Points on a hilly landscape, in no order, each with its height.
From any point a ball rolls to the lowest of the 2 points nearest to it. It stops when none of these is lower. Distance is the straight distance between rows; heights are no part of it.
(1645) height 4.05: 21,18,15,6,43,0,-12,-36,-10,-13,-35,20,-25,-42,-50,36,31,38,20,59,16,1,-35,39,-7,-7,-48,-74,2,-23
(206) height 2.50: -20,34,-19,4,-25,1,15,3,-18,38,59,23,3,4,37,-47,-36,4,-2,8,-18,19,-4,-9,5,-10,-10,19,33,23
(400) height 2.20: 53,29,-29,-41,25,6,1,-13,56,-34,-3,4,7,-31,-36,-4,2,17,-3,37,34,11,-48,-2,23,-23,-1,-47,38,11
(1602) height 6.50: 82,49,-14,-44,38,9,-15,40,11,-37,37,2,-19,-39,-19,-24,30,10,-19,24,22,-20,-33,-1,18,-29,-18,-54,-14,-3
(1085) height 6.49: -39,-10,9,25,-5,18,-44,3,31,-13,17,-20,5,-26,15,-40,-51,-66,39,26,-3,37,52,-29,50,5,-1,17,-12,8
(1618) height 3.04: -36,-52,-7,2,-47,-27,6,-1,10,18,-16,5,16,34,10,69,-47,-28,-7,-72,-58,27,5,-24,27,45,40,20,2,14
(56) height 3.09: 18,32,-3,3,7,15,-37,57,0,-29,44,9,-18,-7,-12,-30,16,-34,1,19,3,-10,34,2,10,-40,-23,-24,-45,-8
(263) height 3.01: -19,-18,-19,-9,4,-27,-39,51,2,10,-33,3,0,37,4,28,-19,-22,21,-24,-14,35,21,84,-17,-2,-17,-4,-52,-4
(316) height 3.16: 12,64,39,47,-10,22,0,32,-29,7,107,0,-18,-32,36,-28,-11,22,-13,25,-9,22,-15,-36,7,11,-3,12,-12,-13
(708) height 3.63: 45,31,37,8,-16,18,37,0,-38,13,3,33,-36,-9,-37,12,58,64,-30,28,-30,-44,-10,-35,-26,-34,-37,-47,-12,-19
(690) height 6.17: -17,35,12,34,33,27,-33,26,36,-38,61,-11,5,-28,22,-12,-20,-31,12,23,41,30,-4,11,-4,1,11,16,-5,-11
(42) height 5.33: -27,-32,25,45,32,-9,-28,32,8,-23,8,-36,1,28,8,69,9,-1,-19,-25,22,21,-3,36,-28,45,23,46,-46,-29
(247) height 2.69: -2,37,-6,21,-7,7,1,-20,-45,35,65,1,-12,-21,28,-59,-7,-7,14,28,12,-14,0,-10,21,6,-24,4,32,15
(1003) height 4.25: 21,18,29,30,20,-16,43,4,-44,11,51,-25,-17,-14,35,15,34,40,-18,-18,34,-31,-40,-8,-42,46,36,11,1,-27
(1177) height 2.48: 25,3,-2,24,18,-19,-16,30,-34,5,47,-34,-22,-20,12,-4,-4,-30,17,-42,26,-13,22,16,10,42,29,12,-33,-38
(1134) height 3.27: 45,34,48,30,-5,6,19,70,-40,3,62,0,-33,-8,15,18,43,45,-32,-9,-25,-25,0,-34,-45,-1,10,-9,-71,-31
(1192) height 4.20: 58,21,-28,-44,-18,10,40,-44,-15,11,7,4,-4,-11,-20,-46,27,50,-23,23,17,-45,-32,-34,32,-21,-18,-17,69,18
(366) height 1.61: 47,-4,-4,3,-17,-23,-1,66,-26,21,43,-11,-16,7,10,18,-8,9,-10,-70,-34,-5,5,1,1,28,40,14,-59,-36
(1684) height 3.50: -26,-13,11,25,-46,12,35,-24,28,-6,21,7,23,11,3,27,-23,-7,-28,-12,-23,12,3,-75,18,13,26,33,21,15
(1386) height 1.91: 67,-11,14,-4,-34,-13,29,-13,-19,21,28,-29,-21,-16,-9,32,21,26,-23,-23,-21,-39,-3,-90,36,32,57,0,-6,-4
(1729) height 3.46: 23,-7,-6,-13,55,-4,-10,25,-24,-25,-12,-15,-41,-6,-14,-18,51,-35,14,-16,46,-59,23,35,-4,-6,-21,-19,-28,-11
(601) height 5.79: 45,7,-16,-23,-21,-3,3,-29,2,7,-18,22,-10,-16,-62,2,12,12,-1,32,-25,-14,12,-43,54,-33,-30,-47,12,17
(1011) height 1.85: 4,-7,-18,10,-11,-16,-8,72,6,-2,50,-23,-8,19,23,7,-31,-28,-15,-80,-10,11,28,22,-5,22,39,42,-44,-33
(1577) height 1.23: -54,-15,10,-23,36,17,-4,1,31,-30,-21,-32,20,1,49,-73,-8,-48,11,13,34,-5,37,23,-20,-3,25,37,15,13
(1170) height 3.84: -31,-31,12,12,-43,21,23,-45,1,-10,-57,33,30,48,-22,29,24,30,-34,-19,-38,-28,-1,-48,-25,-23,-8,14,18,15
(1158) height 5.30: -9,-54,3,-1,26,-10,-6,-42,10,-11,-77,-26,6,-3,-28,33,19,-4,19,4,23,-9,12,8,9,25,18,-1,0,4
(709) height 4.39: -17,3,-26,-32,24,-12,-51,-18,40,-5,-1,-21,5,-49,28,-35,-72,-59,67,22,28,45,7,34,49,11,6,-7,29,10
(806) height 4.68: 13,-1,-17,-53,48,32,-11,-16,30,-51,-67,2,10,-13,-17,-47,45,21,-6,22,56,-42,-25,44,-28,-40,-27,-10,45,-7
(117) height 2.32: -59,-18,6,-40,20,33,-13,-11,-7,-11,-102,17,9,9,14,-85,17,-10,12,23,17,-33,26,56,-47,-51,-34,13,28,-5
(535) height 5.09: -28,-45,24,2,65,-13,-62,3,23,-32,-56,-47,-2,-10,-7,37,-5,-30,47,21,43,29,14,69,4,37,5,-7,-34,-19
(914) height 4.09: 41,15,-23,-38,12,-37,48,-12,-38,40,17,-6,-3,-11,20,-10,11,39,-1,-21,16,-27,-51,29,-17,18,20,-9,40,-3
(1670) height 3.12: 31,51,40,6,-1,-2,24,66,-13,7,58,26,-20,-16,27,18,9,64,-27,4,-35,17,-33,-2,-55,-13,5,-18,-51,-21
(16) height 3.82: 17,32,16,14,3,15,18,-38,-29,10,-16,30,-25,-25,-34,12,36,49,-1,53,-7,-20,-21,-8,-9,-27,-40,-49,12,-19
(974) height 5.15: -31,-56,-14,-14,5,-20,11,-37,29,-6,-64,-18,33,18,0,25,-13,-2,1,-18,6,6,-1,-3,-2,22,34,25,27,19
(1046) height 5.25: 2,29,45,51,-38,26,27,1,-6,-13,43,23,-4,3,-6,34,17,42,-51,20,-31,3,-12,-64,-30,-12,2,1,-20,-9
(268) height 3.11: -28,-38,-23,-55,-3,-13,6,-47,23,10,-92,3,23,0,-8,-60,-14,-24,27,12,-3,-17,32,2,26,-29,-5,2,44,28
(1539) height 2.77: -11,-9,20,24,-18,-27,33,28,-47,47,18,0,-12,40,35,54,2,36,-19,-54,-29,10,-26,30,-50,42,26,34,-33,-19
(1286) height 3.18: 43,5,-2,-6,45,-10,25,22,-65,10,18,-6,-42,-3,6,-19,52,-9,3,-26,32,-59,-8,32,-27,12,-16,-12,-15,-22
(167) height 5.63: 67,21,9,-16,-29,-13,9,-6,6,9,-20,30,-15,-22,-70,45,6,41,-7,30,-58,5,-12,-51,37,-24,-11,-75,-19,9
(1399) height 6.01: -4,21,9,15,59,33,-45,4,9,-41,43,-35,-9,-41,30,-51,6,-58,32,33,63,-6,6,5,17,7,-3,8,13,-6
(755) height 1.87: -3,-21,-7,-22,6,-15,-24,-15,-18,18,-86,17,-28,5,-59,14,15,-22,40,17,-24,-13,42,31,16,-39,-57,-52,-30,-1
(1656) height 5.01: -31,-35,-11,-15,-2,8,30,-28,38,-22,-38,2,35,25,0,-1,5,14,-23,-12,18,-5,-14,-2,-36,-6,20,35,36,13
(1480) height 3.36: 43,51,-13,-19,-10,19,-10,-13,-16,21,44,16,-22,-33,-20,-46,-4,23,4,56,-12,-1,-15,-21,51,-23,-42,-39,24,29
(906) height 3.00: -3,8,5,15,28,-8,30,-7,-69,31,21,-2,-23,6,33,-29,36,-5,14,-18,48,-48,-10,52,-45,20,-7,15,18,-15
(948) height 0.50: -25,-10,-5,-38,68,11,-7,5,-2,-26,-23,-30,0,-9,46,-73,23,-44,17,-4,65,-39,18,52,-30,-11,4,23,28,3
(588) height 4.32: 26,18,-1,18,4,-6,36,-3,-35,12,66,-28,-9,-15,27,-36,22,11,-26,-13,43,-42,-13,-33,-7,31,25,26,21,-6
(349) height 0.64: -3,22,-5,-7,54,26,-15,58,32,-69,22,-4,15,15,25,-14,37,-7,-38,-5,55,-8,-19,48,-59,-25,-1,15,-19,-10
(1434) height 3.32: -30,-18,-4,15,-48,-15,3,-25,-16,34,-28,20,6,25,-2,12,-17,-28,8,-22,-41,-1,30,-25,17,-8,-3,3,-3,21
(1620) height 1.63: 34,-6,9,1,-31,-6,31,21,6,-1,52,-18,-13,6,-3,36,17,22,-55,-39,-14,-24,-6,-65,-8,27,55,20,-26,-14
(1447) height 2.23: 7,-3,-10,16,-2,-12,-32,35,-23,16,34,-27,-24,-8,20,-42,-13,-64,29,-35,10,-18,63,7,33,12,7,20,-29,-21
(83) height 2.49: -51,-8,27,32,-11,53,17,-46,31,-28,-11,0,25,-8,8,-49,-11,-15,2,49,8,6,19,-63,12,-15,-13,41,29,17
(1561) height 5.40: -39,-43,27,43,-8,-5,7,10,9,-13,5,-21,8,36,10,87,-1,10,-36,-32,-4,21,-23,-1,-24,52,29,46,-22,-15
(49) height 3.48: 1,-26,-29,-17,-40,-20,11,10,-28,40,-38,32,0,50,-14,20,2,-13,1,-44,-59,-19,39,6,-2,-19,-3,-10,-31,9
(648) height 1.97: 2,-6,-22,-10,16,-32,-22,41,-29,25,8,-16,-21,17,33,-26,-15,-54,42,-56,19,-9,40,65,-2,13,0,9,-23,-11
(1610) height 3.26: -1,8,19,36,-61,31,42,-42,8,12,43,7,8,-5,1,9,-40,19,-20,27,-35,25,-21,-100,51,22,5,16,41,35
(1594) height 4.13: 46,25,34,11,23,-25,25,32,-19,13,57,-30,-19,-46,35,34,9,60,-4,-17,21,5,-64,20,-40,52,47,-3,-9,-37
(891) height 2.79: 27,29,5,20,-15,-7,-15,36,-18,5,55,6,-13,-10,-1,-16,3,-15,0,-7,-21,-1,25,-27,23,0,6,-8,-37,-10
(1596) height 2.09: 0,-14,-29,-28,8,-10,-18,-2,52,-27,-33,1,21,-8,-24,-4,-21,-23,14,12,4,23,19,-7,27,-20,2,-17,5,20
(1354) height 4.15: 22,-2,44,40,-35,2,16,-34,-42,20,-6,13,-25,-7,-39,45,28,13,0,10,-50,-25,22,-67,17,4,-6,-27,-18,-2
(622) height 5.68: 14,-5,-18,-9,45,-5,4,-30,30,-27,9,-38,8,-29,12,6,5,-3,9,5,73,-5,-37,16,-7,33,40,13,48,-3
(294) height 4.23: 40,-6,-41,-30,20,-49,19,21,-19,19,24,-28,-1,-3,19,3,-2,7,5,-58,22,-14,-31,44,-8,40,44,11,13,-13
(17) height 5.06: -42,-3,17,41,-11,31,50,-16,25,-29,31,-8,21,21,22,7,16,11,-55,-9,27,-10,-12,-57,-45,12,33,68,20,-5
(1568) height 4.77: 7,-19,-21,-11,6,-43,-44,-24,-4,31,-29,-20,-16,-28,-14,16,-40,-34,60,-18,9,22,16,42,46,28,8,-33,-3,-10
(1188) height 4.65: 13,1,-36,-39,3,15,8,34,35,-42,30,-25,14,14,27,-79,29,-32,-47,-20,51,-39,20,-32,-17,-25,12,37,8,17
(1223) height 3.19: -26,-40,-22,-3,-47,-30,-11,9,-4,33,-13,0,11,33,6,9,-40,-56,13,-59,-52,10,52,-22,37,9,23,29,-16,18
(957) height 4.92: -13,-21,-1,-5,37,-18,-58,-5,15,-6,-45,-28,-17,-25,-13,4,-19,-52,60,8,27,18,29,44,27,16,0,-22,-17,-10
(1336) height 6.23: 31,55,-20,-22,-20,6,-4,54,22,-6,51,44,6,-10,-6,-21,-25,9,-20,15,-26,38,-11,-3,6,-45,-19,-30,-11,9
(994) height 2.07: -3,9,2,9,0,2,13,5,51,-39,4,18,21,-3,-20,54,-15,36,-34,12,-2,43,-48,3,-23,1,10,-17,1,3
(1264) height 3.59: -9,5,5,30,-32,-25,-26,-18,-39,58,11,2,-19,-15,2,0,-47,-34,51,-5,-32,20,27,-7,45,26,-6,-11,-13,-8
(1691) height 2.21: 79,14,-7,-25,-32,-23,22,5,-27,40,51,-26,-25,-30,0,-20,5,34,-17,-19,-21,-34,-5,-70,59,33,25,-3,8,5
(1162) height 4.51: -2,-22,-1,-5,12,-3,0,-39,17,-18,-65,12,27,15,-32,58,22,65,-13,20,9,13,-62,33,-28,1,-22,-28,26,-2
(1598) height 4.02: 46,16,38,4,-2,-34,16,10,-22,40,35,-10,-21,-46,25,45,-22,58,15,-21,-18,19,-51,3,-11,43,38,-21,-5,-26
(387) height 3.51: 38,22,31,34,-43,13,13,-28,2,19,56,-11,-12,-37,-12,21,-32,37,-4,36,-31,24,-25,-84,63,29,14,-17,17,7
(642) height 2.94: -6,-8,7,33,-40,52,24,-56,11,-5,18,-1,15,-3,-5,-38,-7,11,-11,44,0,-15,8,-92,48,1,-9,29,40,42
(1606) height 4.44: 25,11,-12,-14,6,27,36,-51,7,-23,-3,-3,10,-15,-11,-48,35,38,-16,33,54,-47,-35,-37,0,-10,-6,7,68,6
(1076) height 3.92: 18,-1,-25,-25,-1,-26,25,-33,-29,35,-20,4,-9,-3,-12,-3,18,15,8,-2,1,-27,-17,8,1,0,-13,-20,33,2
(480) height 2.61: -8,-17,40,40,-13,0,9,-22,38,-29,-16,2,9,-10,-33,104,-10,44,-18,22,-20,53,-56,-24,0,30,14,-33,-5,-6
(862) height 5.16: -30,4,45,60,-28,44,31,-24,15,-38,10,14,13,21,-5,42,36,39,-53,11,1,-5,-14,-56,-53,-4,18,28,0,-11
(435) height 4.95: -18,-34,11,-49,66,26,-32,-10,26,-51,-100,-11,11,-3,-22,-25,40,14,4,34,39,-26,-7,62,-34,-25,-28,-16,9,-9
(102) height 3.73: 3,-31,-19,-36,36,2,-6,26,-3,-22,-45,-13,-12,25,-11,-30,49,-23,-7,-18,31,-56,39,28,-21,-28,-17,3,-25,-4
(1528) height 6.30: -52,11,28,55,28,13,-48,21,31,-30,34,-13,1,-26,22,18,-36,-36,28,17,24,59,13,31,-18,23,9,20,-20,-31
(781) height 2.93: 4,-40,6,-2,-48,-32,0,22,-16,35,-11,11,1,43,1,86,-26,3,-14,-79,-70,18,-4,-7,9,40,35,6,-38,-3
(230) height 3.68: -57,-7,27,64,-28,14,7,-11,14,-5,45,-11,5,-3,21,20,-44,-29,1,-14,-11,27,23,-56,12,40,33,55,2,-9
(1119) height 6.63: 79,42,-7,-39,44,-14,-12,7,-16,-7,22,5,-36,-54,-23,-7,23,12,20,23,12,-19,-28,21,29,-12,-25,-73,4,-15
(689) height 3.64: 18,26,-17,-25,20,40,-28,-35,-4,-2,6,8,-21,-36,-22,-70,-1,-7,19,78,21,-10,2,-8,66,-30,-65,-31,50,34
(1638) height 6.72: 30,47,6,-2,29,-9,-15,-9,-42,22,31,9,-39,-49,-6,-13,10,-6,36,25,11,-4,-12,33,12,2,-29,-44,-2,-24
(304) height 2.84: -30,27,5,31,13,5,9,-11,-67,28,49,-5,-19,-6,46,-65,8,-32,27,7,37,-25,14,16,-12,10,-17,27,29,-3
(749) height 2.68: -5,-9,-1,9,1,-23,15,44,-67,58,5,-4,-12,56,44,29,9,20,12,-49,-5,12,-20,92,-49,29,-4,25,-45,-14
(682) height 3.99: -8,15,-31,-30,18,16,-29,4,76,-37,34,-18,22,-36,27,-39,-72,-39,22,22,33,50,-5,0,58,10,20,21,39,18
(379) height 4.76: -70,-24,36,60,4,-2,-22,-11,-25,21,-21,4,-6,10,8,15,-4,-39,41,4,1,12,43,28,-25,7,-11,20,-31,-6
(1115) height 4.47: 37,3,-42,-31,0,-10,27,7,8,-10,45,-32,0,4,17,-53,14,-6,-36,-24,40,-41,1,-37,16,3,26,30,25,12
(77) height 4.33: -9,-5,-5,-56,34,44,-15,-28,43,-45,-63,4,18,-24,-16,-72,13,-7,9,44,32,-17,6,16,4,-47,-22,-8,42,6
(1476) height 2.54: -35,12,-13,-5,-3,27,4,10,39,-31,-6,31,32,16,4,-40,-8,0,-27,16,1,10,0,6,-35,-49,-15,17,18,15
(417) height 4.61: 9,21,-33,-27,10,-28,-42,-24,-8,38,11,-6,-10,-42,16,-31,-53,-38,65,8,16,23,-5,52,48,19,-8,-25,33,-4
(813) height 3.69: 24,13,-10,0,-49,-29,5,-20,-72,92,19,10,-29,-12,2,-22,-29,-8,34,-14,-55,-11,13,-16,56,10,-15,-17,2,7
(1417) height 1.35: -26,4,-17,-21,49,21,-14,42,15,-41,-20,11,26,37,27,-33,33,8,-22,-1,47,-9,-16,95,-79,-35,-33,17,-3,-6
(597) height 3.28: -18,-67,9,0,-27,-7,-13,-29,29,-19,-89,16,32,48,-37,81,6,19,-19,-22,-39,15,-9,-10,7,1,-7,-19,-12,28
(131) height 3.49: -1,29,-17,-9,-6,23,0,0,51,-26,46,-4,21,-14,3,-26,-41,-11,-8,28,16,33,-15,-33,34,-6,5,13,35,25
(973) height 3.97: -4,-20,-24,-24,4,-5,0,28,9,-14,-41,9,12,46,-12,2,29,4,-17,-25,1,-18,24,35,-34,-26,-12,11,-23,3
(1769) height 3.61: 31,-21,-17,-22,-40,-15,38,-3,-43,45,-24,18,-5,44,-14,26,29,8,-17,-48,-56,-53,26,-32,5,-2,13,-4,-21,6
(913) height 3.83: 1,-11,0,40,-9,-2,-2,-8,3,0,59,-39,-8,-17,17,-7,-20,-31,-1,-26,21,4,20,-56,40,46,48,49,3,-16
(636) height 1.22: 15,-23,-27,-41,18,-11,-24,-7,7,-7,-60,1,-11,-5,-48,-9,13,-26,21,5,0,-18,43,4,33,-32,-23,-36,-6,10
(1138) height 5.48: 57,24,31,-9,-26,-1,13,38,10,-1,-2,39,-12,-15,-36,58,9,66,-28,20,-71,17,-23,-29,-6,-30,-8,-60,-42,0
(1352) height 4.72: 24,-12,-22,-29,7,-38,20,-21,-23,28,-50,1,9,22,-18,55,22,67,-10,-14,-6,-4,-62,49,-22,16,-4,-20,9,1
(104) height 3.03: -18,19,18,28,21,17,-44,51,-23,-16,9,25,-28,8,-10,-12,16,-43,29,13,-8,6,56,36,-17,-35,-39,-23,-61,-23
(283) height 2.96: 64,42,-26,-39,-2,22,-10,-10,33,-19,23,4,-1,-38,-39,-25,-12,20,-7,60,10,14,-29,-37,66,-25,-21,-45,28,28
(1193) height 4.85: 1,9,-28,-33,-14,-47,24,-17,-11,52,-26,26,15,9,11,32,-19,42,9,-14,-20,27,-66,59,-27,12,-4,-21,19,8
(927) height 2.44: -72,-35,0,6,4,-13,5,23,-9,16,-28,-8,16,55,46,-6,-5,-23,7,-34,8,10,35,64,-54,2,6,59,-17,12
(160) height 3.45: 38,22,28,17,3,11,24,27,-40,-1,26,12,-37,-1,-15,0,67,21,-33,6,-9,-54,8,-31,-32,-23,-18,-25,-44,-20
(233) height 1.42: 31,-11,21,9,-32,-16,11,50,-5,9,41,-15,-17,20,8,57,-2,15,-42,-75,-51,-9,3,-46,-4,43,55,28,-57,-28
(1624) height 6.08: 34,39,-39,-34,-29,11,-33,46,32,-8,37,16,5,-1,-21,-43,-29,-16,-17,16,-34,19,30,-33,58,-47,-24,-24,-11,35
(740) height 4.86: -5,-26,-22,-15,-15,5,55,-59,20,-11,-32,-16,32,19,0,0,23,30,-34,-19,32,-33,-30,-31,-23,7,37,41,66,13
(346) height 4.29: 25,-7,18,8,15,-14,4,-41,-2,-8,-43,-3,-2,-19,-50,67,27,56,3,39,7,10,-52,14,-10,7,-10,-53,4,-13
(1337) height 2.08: -50,-24,-11,9,-17,1,6,62,18,0,18,2,14,53,29,22,-23,-30,-31,-66,-30,24,26,15,-31,4,21,56,-34,-5
(1005) height 2.58: -50,-27,-8,9,-8,-30,-1,12,-43,53,-30,1,8,64,40,27,-9,-7,22,-44,-3,25,-11,101,-47,19,-14,31,-20,6
(1062) height 2.71: -44,-34,8,-31,17,20,-3,-29,-1,-5,-88,-4,12,3,-5,-58,12,-20,12,11,3,-38,52,13,-11,-26,-13,18,21,5
(1355) height 3.74: 35,4,-22,-23,-17,-20,39,-12,-44,40,-3,9,-15,17,-14,-16,32,20,-21,-22,-21,-54,14,-28,12,-13,-1,-8,9,6
(923) height 2.85: -28,-26,10,14,-40,-31,3,26,-27,52,-10,12,8,62,26,77,-22,8,-11,-60,-58,36,-15,36,-22,27,6,19,-38,-8
(405) height 3.80: 57,13,3,12,-16,-6,-15,-25,10,2,21,-16,-18,-49,-50,24,-15,14,12,36,-17,15,-3,-65,81,13,12,-38,4,0
(1747) height 6.58: -5,25,-6,20,-9,12,-55,-5,1,13,26,5,-13,-36,-10,-38,-38,-47,47,39,-14,28,39,-13,63,-7,-29,-24,-4,8
(879) height 3.88: 12,23,7,12,-28,-23,12,13,-20,48,41,10,-7,-15,21,15,-39,20,8,-26,-43,20,-24,-5,4,17,21,-4,-5,-10
(977) height 4.03: -9,-21,-32,-7,0,-18,-1,-20,34,-7,27,-53,16,-19,24,-21,-50,-43,17,-26,27,15,13,-30,54,46,53,48,37,3
(849) height 3.54: 10,-22,-45,-46,-30,-3,21,-55,26,12,-59,18,29,3,-27,-34,-18,-1,7,10,-17,-11,2,-38,53,-30,-12,-11,62,45
(1437) height 2.52: -9,-8,28,37,3,-11,-39,36,-34,14,-32,21,-13,32,-26,79,21,23,17,9,-35,37,-4,63,-24,1,-48,-36,-84,-22
(462) height 2.90: 11,55,8,2,-24,12,29,65,2,4,51,51,4,20,9,0,10,38,-55,-5,-45,16,-12,-7,-49,-50,-19,-11,-40,-2
(1326) height 1.90: 7,61,-16,-19,12,16,19,9,-7,-8,20,46,14,-3,15,-35,13,41,-15,24,11,-3,-49,51,-55,-46,-35,-25,31,-9
(1733) height 2.26: -5,-15,9,10,-8,-11,-26,1,-32,22,-74,31,-23,23,-57,58,20,8,20,5,-43,5,12,35,0,-22,-54,-55,-54,-7
(319) height 2.67: -29,-15,-21,-17,-8,-20,-11,-4,58,-14,-20,15,29,-8,-7,22,-62,-24,18,1,-13,56,-15,3,29,1,8,-14,16,17
(522) height 5.46: -34,-22,25,51,12,-1,26,-34,-2,-10,3,-28,11,18,17,53,18,24,-22,-11,31,1,-26,-4,-47,52,39,46,17,-11
(481) height 3.47: -45,-15,4,39,-47,-1,-7,-48,-15,40,-2,10,6,1,5,1,-54,-37,36,0,-41,24,38,-49,53,20,-6,12,7,18
(1502) height 2.78: -7,-4,2,8,23,0,-35,53,-22,-4,-33,11,-19,37,-16,30,29,-17,21,-3,-12,2,30,71,-28,-20,-45,-26,-79,-16
(988) height 1.44: -1,19,5,12,28,12,-9,48,33,-43,27,7,7,7,0,33,14,14,-32,6,14,27,-26,28,-38,-8,0,-3,-33,-17
(1523) height 4.98: -34,-15,15,37,-29,8,37,-2,-17,1,29,-5,7,45,24,18,26,3,-41,-47,-4,-27,15,-31,-46,10,38,50,-2,-2
(1413) height 5.35: 18,32,40,24,-48,12,29,1,6,-1,17,34,-9,-14,-22,51,-1,56,-28,32,-61,23,-30,-65,1,-16,0,-45,-15,8
(1345) height 1.89: -56,-18,6,-30,41,34,-18,17,6,-34,-88,14,22,34,17,-55,26,9,-5,14,23,-11,4,89,-77,-47,-37,19,9,1
(1235) height 4.84: -43,-34,28,49,12,7,-1,-3,-27,6,-15,-14,-3,30,-1,25,35,-19,1,-22,5,-20,43,0,-35,21,9,38,-28,-8
(205) height 4.30: -2,5,37,59,-13,10,7,-37,-13,2,23,-4,-9,-20,-21,29,11,9,8,28,-5,-2,3,-57,17,21,2,-2,-1,-9
(32) height 4.01: -5,-19,26,25,-63,17,33,-52,-33,22,-17,23,4,34,-18,40,19,14,-18,-12,-51,-37,16,-73,-2,4,11,3,7,9
(1034) height 1.24: -13,23,-14,-34,46,21,-28,40,5,-26,28,-9,-2,-2,58,-90,5,-66,10,2,46,-24,27,45,-17,-32,-14,16,9,13
(741) height 2.27: -49,-24,-32,-17,-10,-9,17,43,15,2,-2,0,24,57,46,-26,-13,-31,-26,-55,1,3,36,34,-46,-11,21,59,-6,12
(1623) height 6.40: -44,-2,13,24,14,11,-56,32,32,-30,10,-11,-3,-11,17,-8,-45,-65,36,12,6,47,51,12,5,-7,3,15,-27,-13
(64) height 2.98: 36,43,19,22,-16,5,-27,46,-29,21,99,-5,-26,-36,25,-44,-35,-2,-2,-11,-26,21,8,-25,38,17,-4,5,-25,-12
(901) height 3.07: -27,21,-21,-9,-28,-12,-21,11,27,8,8,41,20,-7,4,6,-60,-25,16,17,-36,65,-7,19,14,-25,-24,-28,4,15
(1512) height 3.60: -16,-66,-7,-23,-34,10,15,-36,26,-19,-87,10,37,44,-34,37,13,10,-22,-33,-35,-20,12,-46,5,-12,12,4,11,31
(1094) height 3.78: 17,16,-1,-1,-61,-28,26,-19,-42,87,17,32,-5,-4,20,3,-36,24,17,-12,-59,11,-20,-30,25,12,3,-9,20,18
(498) height 4.24: 34,-11,-39,-24,1,-41,4,9,10,8,39,-38,1,-16,15,-5,-29,-11,-1,-54,25,6,-8,-4,31,46,58,27,15,-19
(1347) height 6.36: 61,63,-11,-35,17,6,-11,58,11,-12,38,32,-13,-27,-13,1,7,31,-14,26,-23,19,-28,22,-7,-40,-17,-64,-36,-8
(397) height 1.88: -65,-30,20,-10,0,33,6,-14,45,-37,-50,-11,39,1,17,-52,-11,-24,-12,28,6,8,31,-23,-15,-20,13,44,13,24
(279) height 5.93: 30,5,-29,-27,-38,-2,-18,9,15,-1,-13,28,4,5,-52,-5,-11,-12,-3,18,-51,11,36,-45,62,-46,-24,-38,-13,33
(1214) height 2.99: -22,17,-36,-39,-18,13,14,-2,50,-13,9,22,42,10,13,-42,-40,-3,-18,13,-1,25,-15,-2,1,-38,-10,16,49,34
(1663) height 4.91: -11,-18,13,34,-18,3,15,-4,-39,14,13,-9,-10,31,1,-2,38,-25,-14,-36,-6,-47,50,-41,-14,6,14,39,-26,-9
(82) height 5.39: -16,-76,24,-34,55,-8,-28,-23,3,-23,-112,-45,4,18,-27,11,47,-4,12,11,39,-24,25,51,-2,10,-7,8,-18,-4
(273) height 5.18: -13,-35,0,-37,53,-9,-42,-23,22,-21,-93,-11,2,-8,-34,13,17,-10,28,31,25,4,8,66,-2,-14,-30,-33,-8,-6
(1229) height 3.10: -24,-21,-20,-3,15,-23,-28,19,28,-4,-18,-11,16,2,1,35,-32,-18,15,-20,3,43,-2,49,-1,16,14,4,-17,-6
(1026) height 4.66: -4,-13,-14,0,4,13,34,-72,29,-13,-19,-16,25,-15,5,-19,2,15,2,29,47,-19,-26,-36,9,13,19,29,77,17
(1378) height 3.91: 41,7,-50,-47,-7,-1,25,-54,12,18,-19,3,16,-13,-25,-44,-7,19,7,31,17,-20,-19,-21,49,-18,-16,-19,78,37
(888) height 5.55: -32,-23,14,27,36,6,17,-38,26,-39,-4,-37,16,-7,11,19,16,9,-3,12,65,-3,-22,4,-35,37,38,40,36,-8
(1182) height 5.86: 16,7,-4,-15,68,22,-20,-26,28,-47,20,-47,-2,-47,21,-41,18,-38,21,33,85,-26,-20,-4,18,16,19,8,42,0
(885) height 1.69: -22,6,-23,-14,34,-2,-12,53,-9,-12,23,-10,-3,25,49,-45,5,-46,9,-39,37,-16,25,64,-39,-6,5,25,-20,-6
(1090) height 2.62: -23,49,-2,18,-29,32,20,27,10,-14,28,55,22,31,5,-29,-3,17,-38,14,-30,19,-1,-8,-51,-61,-32,10,-1,9
(1486) height 5.24: -23,-57,26,8,42,-19,-52,29,9,-28,-37,-58,7,29,5,53,16,-13,8,-7,29,29,18,66,-8,36,8,31,-49,-18
(605) height 1.18: 27,42,-18,-28,12,24,10,-26,23,-28,-10,34,11,-23,-23,-26,8,38,-8,49,21,2,-42,18,-16,-53,-34,-40,48,3
(1717) height 3.95: -11,6,-6,-32,14,31,-7,-60,16,-4,-41,11,5,-28,-11,-67,-3,-8,24,56,24,-14,8,-7,27,-30,-45,-9,65,17
(1195) height 2.25: -3,55,-8,-8,-17,-6,27,19,-22,33,46,45,7,6,32,-26,-10,28,-13,5,-18,16,-33,30,-44,-25,-19,-10,20,6
(604) height 4.49: -47,-5,43,69,2,24,1,-54,18,-21,-7,6,7,-26,-16,25,-12,-10,28,56,11,27,-1,-37,2,11,-10,3,10,-9
(1012) height 4.67: -80,-13,42,63,17,15,-26,-51,-5,6,-32,3,2,-22,4,0,-16,-33,57,47,14,35,26,10,-12,8,-17,6,-3,-5
(655) height 2.97: -23,-42,24,24,-19,-13,-13,-19,25,-24,-45,3,17,25,-32,105,-16,6,-9,-9,-40,44,-30,-24,18,33,11,-24,-23,2

Where does a ball stop that starts at each point below?
(1663) => (349)
(82) => (605)
(102) => (605)
(1623) => (1476)
(1618) => (233)
(42) => (1476)
(1162) => (1476)
(1158) => (349)
(1602) => (349)
